Points, in no order, along strands that fork and pass close to each other.
(in the rows, 128 means zero)
Points whose rows are less than 115 apart are linked; no others are. Some points are linked to none.
Zafeb: [ 92 134 144 163 149 147  97 158 121  91  98 202  92 107 101 125  97 146
 192  73 146  79  98]
kagub: [122  98 130 135  59 131 139 128 127 100 159 103  96 126 141  95 109 177
 152 115 147 118 134]
rikek: [112 130 111 117 173 169 159 129 114  71 100 105 124 118 131 168 146 100
 139 116 124 120  53]
mezit: [134 113 113 125 187 139 135  80 150 122 117 164 136 105 131 137  62 107
 182 120 140 131 122]
kedif: [151 110 113 109 126 131 129 133 143  96 131 116 181 125 119 132 149 156
 106 115 118 168  99]
veg: [112 109 129 164 126 147 132 171  95  90 116 182  83  99 102  96 124 114
 182  59 127  97 102]
sobul: [ 92 154 162 117  93 103 146  72 155 172 155 120 156 149 105  89 134 102
 119 173 113 144 137]
kili: [128 135 123  62 154 130 160  76 131 113 156  88 148 154 197 157 169 109
  80 115 119 163 102]
rugon: [168 125 111 134 130 153 112 149 112 179 117 187 128 118  91  71 146  89
 112 143  92 141 176]
Kekur: [116 177 147 110 134 124  95 146 167 133  94 163 167 145  99 122 121 146
 148 159 106 156 131]
dof: [122 112 138 165 121  60 132 193 108 113 114  85 100 145 139 171 117 140
 150 117 150 121 131]
tek: [141 159 149 162 174 119  63 168 112 178 112 162  69 156 157 156 154  96
 123  92 120  69 138]
duvof: [106 133 122 101  57 149 178 126 129  79 127 142 135  82 148  98 126 146
 136 128 210 162 148]
milom: [103 146 112 132  80 112 178 120 129 119 172 104 157  71 100  78 129 109
 138 165 174 154 189]
Nedev: [145 150 125 126 158 157 104 107 122 163  72 152 148 108 129 138  97 107
 131 167 151 129 153]
gofis: [155  79 133 179 104 155 120 169  85 130  92 136  80 116 118 105 135 105
 165  80 121  98  90]
Nug: [138 135 136  96 151 142 152 102 173 116 144 120  95 159 167 132 148  87
 160 110  66 132  57]
kat: [ 68 172 124 132 108 111 163 145 156  92 137 115  96 110 119 141  86 167
 165 174 169  94 141]
kenad: [112 122 112 156 146 115  89 148 104 123 153  94 124 125  81 142  78 193
 130 147 126  83 168]
Nage: [185 102 124 119  91 132 109 109 137 163 116 117 189 118 140 115 157 126
  77 139 148 187 160]
torik: [126 115 111 162 108  79 138 187 157 100 140  73  79 127 148 155  87 179
 175 142 151  99 141]
Gavu: [107 102 132 130  70  68 170 152 171  86 168  92 155 133 115 116 130 166
 146 106 139 165  96]
guze: [134 122 128 111 106 157 123 154 129  85  79 159 184 118  93 120 158 147
 116 110 127 172  81]
nema: [201 142 103 122 119 119 126 172 160 133 109 127 136 123 185 123 160 113
 126 155 136 177 170]
bano: [ 99 132 145 166  86  75 145 175 115 126 149 113  99 124  93  98 114 131
 169 136 134 117 166]
vitaf: [136 117 128 143 207 132  79 148 114 155  99 175 147 127  64 162  99 117
 138  91  84 111 114]
Pani: [119 119 140 133 123 104 152 147  95 116 141 166 114 133 125  94 147  80
 132  93 124 155 148]
rok: [106 154 100 118  96 134 169  97 185 125 183 136 202  63  97  66 139 130
 141 171 155 153 157]
lal: [ 85 108 116 118 140 134 182  75 108 107 193  79 153 112  96 118 120 123
 114 134 129 131 112]
dolom: [ 85 137 121 137 156 100 118 116 120 121 194  96 131 151  80 129 102 167
 124 154  97  98 152]
neze: [106 144 131 114 144 182 139 110  91 106  98 125 124 139 126 141 164 103
  99 136 109 115  67]
suraz: [130 108 140 127  60 163 145 132  84  96  83 146 112  97 133  92 121 134
 138 105 183 139 134]
Dobed: [148  94 153 153 136 119  97 148 102 209  71 129 109 150  94 161 133  71
 124  97  80 111  81]
lokal: [178 130 105 133 161 179 107 155  96 178  82 120 108 122 121 144 159  79
 102 151  94 109 130]
rabu: [132 104 147  89 115 178 127  41 120 155 160 174 108 157 159  85 132 124
 104 106  94 116 121]
siru: [130 132 120 143 148 139 113 149  88 157  49 116 159 109  99 155 113 114
 117 166 166 128 142]
Soti: [ 97 149 152 175 156 143  74 169  77 161 110 174  70 137 100 123 156 108
 119  94 134  51 124]
mir: [ 61 164 132 148  87  74 175 190 144  92 123 101 111 109  91 131 103 149
 174 168 163 126 137]
Bigo: [150 126  99 110  77 145 160  79 216 126 169 134 196  75 162  77 148 139
 142 151 162 160 140]
kuzu: [117 112 131 107 112  90 186 129 150  79 177 142  82 148 191 100 135 120
 165  84 133 147 125]
buva: [103  91 113 131 139 149 153  72  64 122 151  87 153 106  93 133  99 136
  98 126 158 117 129]
bemu: [ 94 131 172 159 102 128 100 163  90 153  95 161  93 151  80 105 152 117
 134 109  95  93 100]
geb: [125 128 133 115 137  92 176 138 178  98 170 129  81 157 183 113 146  92
 182  98  80 140  87]
nuki: [102 186 143 107 168 165 108 136 106 123  87 134 133 145  94 156 166 118
 102 153  85 111  84]
rig: [189 145 129 128 138 120  91 155 138 167  85 107 125 143 173 159 134 121
 122 159 121 139 155]
Deka: [139 154 122 109 106 173 124 151 162  97 106 175 150 117 111  86 145 155
 150 145 111 142 109]
pifa: [ 82 180 103 111 192 146 163 101 150  73 149 130  83 109 175 163 102 126
 160 163 151  85 132]
Sufer: [125 134 157 114 163 136 107  40 123 189 142 162  97 158 170 148  94  88
 116 111 117  95 134]
Pav: [131 162 140 129 141 139  64 168 138 148  61 130 157 146  91 152 123 169
 130 167  95 118 125]
gik: [176 131  91 121 127 174 125 137 108 144 138 159 162 103  97  81 169 108
  78 149 112 158 187]
Geko: [154 101 121 149  98  88 149 150 126 120 102 113 128 107 154 126  97 122
 159 121 186 162 154]
tum: [136 107 145  70 130 155 142  50 109 155 148 111 136 168 168 143 166  94
  58 106  96 147  96]
Rofev: [ 64 143 144 135 193 132 132  82 107 116 160 139  94 145 117 155 111 110
 134 101 109  71  95]
goros: [150 120 117 116  90 125 141  99 230 139 162  85 161 123 159 113 127 162
 158 157 110 146  96]
gove: [113 116 134 152 137  89 110 129 112 182 171 112 135 153  65 114 116 139
 103 146  71 110 163]
vif: [127 140 137 136 188 158  79  79  99 180 123 173  94 139 154 162 102 111
 107 104 138  71 143]
rumok: [110 165 167 108 162  97 118  77 119 186 156 154  83 177 171 149 134  67
 101 122 102 112 149]
Nev: [134 118 125 126  89 118 126 146  98 120 160  94 130 149 129 103 168 162
  72 137 123 139 168]
bebu: [168  65 136 122 117 137 124  71 112 175 152 139 105 160 150 117 123 109
 100  91  90 132 125]
luz: [ 91 133 128 156 188 140 100 142 101  79 145 184  74 115 128 146 104 154
 151  48 158  61 119]
tob: [ 74 171 116 109 144 103 172 107 153  73 166 110  88 129 185 159  98 157
 143 162 174 102 147]
Fizom: [116 150 153 139 103 154  83 147 112 158 113 158  97 161 104 100 150 145
 117 147  82  86 130]
tiko: [157 123 100 110  82 120 177 109 251 110 168 114 168  92 187 108 132 156
 163 150 155 156 114]
Gati: [114 138 132 135 103  82 126 194 128  89  95  89 140 146 121 167 135 184
 123 137 153 146 112]
libe: [119 120 122 130 106 119 117 161 101  83 164 140 101 131 119 103 108 187
 142  96 132 114 164]
Lebu: [154 142 116 106 122 192 135  92 136 144  79 155 180  90 133 108 137 101
 120 171 162 157 134]
Zan: [133  93 143 142  44  97 143 135 135 132 131  95 134 113 124  99 102 158
 150 127 175 155 154]
rup: [126 118 130 158 198 138 103 121 116 150  86 191 133  95  93 140  75  92
 175  98 145 106 134]
rumuv: [146  92 104  98 153 126 151  94 113 112 158  86 176 128 143 155 136 124
  83 101 133 165 107]
dogiz: [109 104 105 127  63 104 186 141 185  78 179  88 194  71 127 116 170 154
 123 105 166 166  92]
Sadu: [162 111 137 103 114 112 130  88 130 186 137 112 178 137 129 133 160  81
  57 133 116 191 145]
Tipob: [164 109 109 129 172 136 162 112 153 129 121 144 131 104 143 118 101  69
 182 114 116 157 111]
filu: [165  98  86 136 131 168 136 150  67  96 124  96 120  99 148 124 143 134
 105 120 159 125 144]
bubom: [ 87 132 126  95  43 111 185 127 168  65 185 121 173  87 143  93 176 164
 105 105 178 174 123]
Gib: [172 108 105 138 133 175 133 124 100 204  93 137 126 108  86 111 152  60
  98 154  96 134 128]
lut: [136 128 131 111 140 149 161 128 166  96  94 119 125 130 139 142 145  91
 164 116 100 155  42]
kulub: [152 101 115 161 109  91 121 176 107 172 160 101 141 124  64  87 132 129
 122 144  97 132 188]
teku: [119 126 158 118  85 168 100  98 105 144 133 171  99 164 123  73 154 146
  96 118  94 105 132]
kofu: [138 127 140 111 121 133  98 119 108 145 124 104 135 172 136 143 148 152
  74 140  99 127 124]
Zuz: [134 118 139 145 146 119 154 130 119 139 120 156  90 128 139 106 132  46
 171 101 112 129 107]
datev: [126 111 111 107 147 169 151 101 144  78 144 146  91 129 170 120 112 149
 159 105 123 104  86]
labub: [153 124 110 144 152  95  97 152 176 125 148  88  93 151 165 172  83 190
 164 144 116  96 140]
rab: [ 66 151 120 141 189 128 168  86 109  88 159 113  87 108 134 156  93  99
 159 141 158  78 131]
sebir: [168 148 144 123 110  89  99 144 178 170  92  90 165 148 146 158 114 150
 135 174 126 159 139]
zale: [149  91 148 145 118 122 122 144  96 161  67 144 132 139 104 129 140  78
 121 109 122 154 106]
Gan: [123 119 121 147  99  76 149 164 186 111 151  70 129 129 119 130 107 165
 168 152 125 135 116]
duz: [154 100 144 154 129 123 101 118 110 199 123 117  90 155 122 141 120 100
 117 109  85  97 110]
Podo: [140 126 103 104 104 196 145 117 125  94  92 148 198  78 120  98 157 133
 110 132 168 166 103]
disim: [133 133 104 115 200 134  93 139 156  77 101 126 157 127 113 202  83 179
 138 126 123 126 101]
Suvi: [136 162 124 122 175 152 105 160  96 168  93 101 125 143  92 176 158  89
  92 153  66 108  93]
kupil: [135 130 117 141 158 116  76 122 101 148 128 123 135 143 133 156  86 178
  96 148 146 104 193]
Kem: [126 131 154 115  83 119 147  74 159 189 150  89 184 136 102 107 168  94
  84 172 107 166 119]
Nuv: [174 111 118 121 101 151 104 141 101 154 155 137 125 147 122  80 181 133
  51 141  93 149 191]
dum: [191 133 123 110  81 125 116 137 171 134 135 133 169 121 186  96 180 134
  93 145 147 187 174]
rul: [ 89 156 161 123  76  82 139 112 156 142 128 127 169 131 105 106 118 141
 135 176 154 162 157]
meku: [142 112 154 137  73 135 147 144  97 114  63 132 125 125 148 115 157  90
 124 120 161 164 110]
Kufe: [143 135 129 127 102 105 116 170 162 115  74 108 174 123 131 160 117 168
 134 158 164 158 123]
Vuni: [ 90 177 152 158 137 106 108 154 106 128 106 119  76 146 147 150 129 132
 141 151 147  75 132]
Rezep: [132 177 130  97 161  99 125 147 136 142 140 126 163 152 115 147 163  94
  97 144  82 163 140]
Nov: [115 179 174 130 164 110  88 122 105 182 116 186  73 170 178 155 155  63
 107 100 122  95 142]
muke: [122  79 137 143 107 126 133 112 118 141 135 130 140 132  72  98 109 127
 139 102  89 134  92]
sorol: [ 77 150 136 111  75  93 176 120 131  97 141 112 163  98 124 115 130 144
 120 154 200 161 159]
Kedus: [142 162 123 112 182 166  76 117 143 119  94  99 125 143 142 201 107 173
 122 163 119  95 107]
por: [146 117 111 139 175 159  87  90  79 140 125 133 110 121 158 166  88 156
 101 121 168  77 165]
gupu: [132 139 146  85 127 155 103  88 100 183 128 145 122 178 120 139 172 104
  43 132  71 133 112]
dad: [113 136 127 136 133 151 117 159 133  91  86 161 122 120 107 132 109 165
 163 125 136 115 103]
dor: [120 130 127 130 113  74 156 172 106  84 129 149 128 118 133 122 127 123
 143 107 176 166 165]
napug: [135 151 122 124 132 181  97 117 134 111 103 112 104 134 170 154 114 178
 131 167 142  89 119]
Mubol: [139 124 111 142 207 131  84 140 120 108 127 142 119 126 122 176  98 147
 139 100 121  96 125]
Lir: [151 100 142 175  97  71 135 171 125 167 138 101 105 130 113  92 126  92
 161 134 109 140 169]
lisos: [152  96 102 147 194  94  99 132 134 107 166  85 105 147 151 195  82 172
 140  99 115 102 136]
dopaf: [100 126 117 135 164 111 113 149  98  65 185 189  87 119 128 111  99 171
 151  51 139  94 163]
bimos: [112  83 111  89 153 124 169  54 153 100 190  82 185 126 135 140 117 145
 106 102 130 160  92]

Follow the links from the first point to the second, and from the first to the third. Name the last point that the two ways share.
bubom / kedif / milom | torik
Bigo / sebir / Soti | sorol
Gati / napug / bimos | Mubol
mezit / rok / zale | sorol
Nedev / disim / kuzu | guze
napug / duz / kili | Mubol
lal / Nuv / napug | rumuv
Zuz / lokal / siru | guze

A fork is a point with three links, a tip a point with one. Leave the first point through the second and follow the links. Name the first fork or tip that comes.
dopaf / libe | Mubol
geb / Nug | rumuv
Kufe / sebir | sorol
duz / bebu | Rofev
lokal / Suvi | kuzu
Sadu / Nage | torik
Zuz / Pani | Zafeb

A fork is a point with three links. Follow the links from the first point to the second and name the forks in between, in order.
teku / lisos | sorol, torik
Zafeb / buva | Deka, guze, rumuv
sobul / vif | sorol
Nuv / Geko | rumuv, guze, Deka, Zafeb
rikek / Kekur | rumuv, guze, Deka
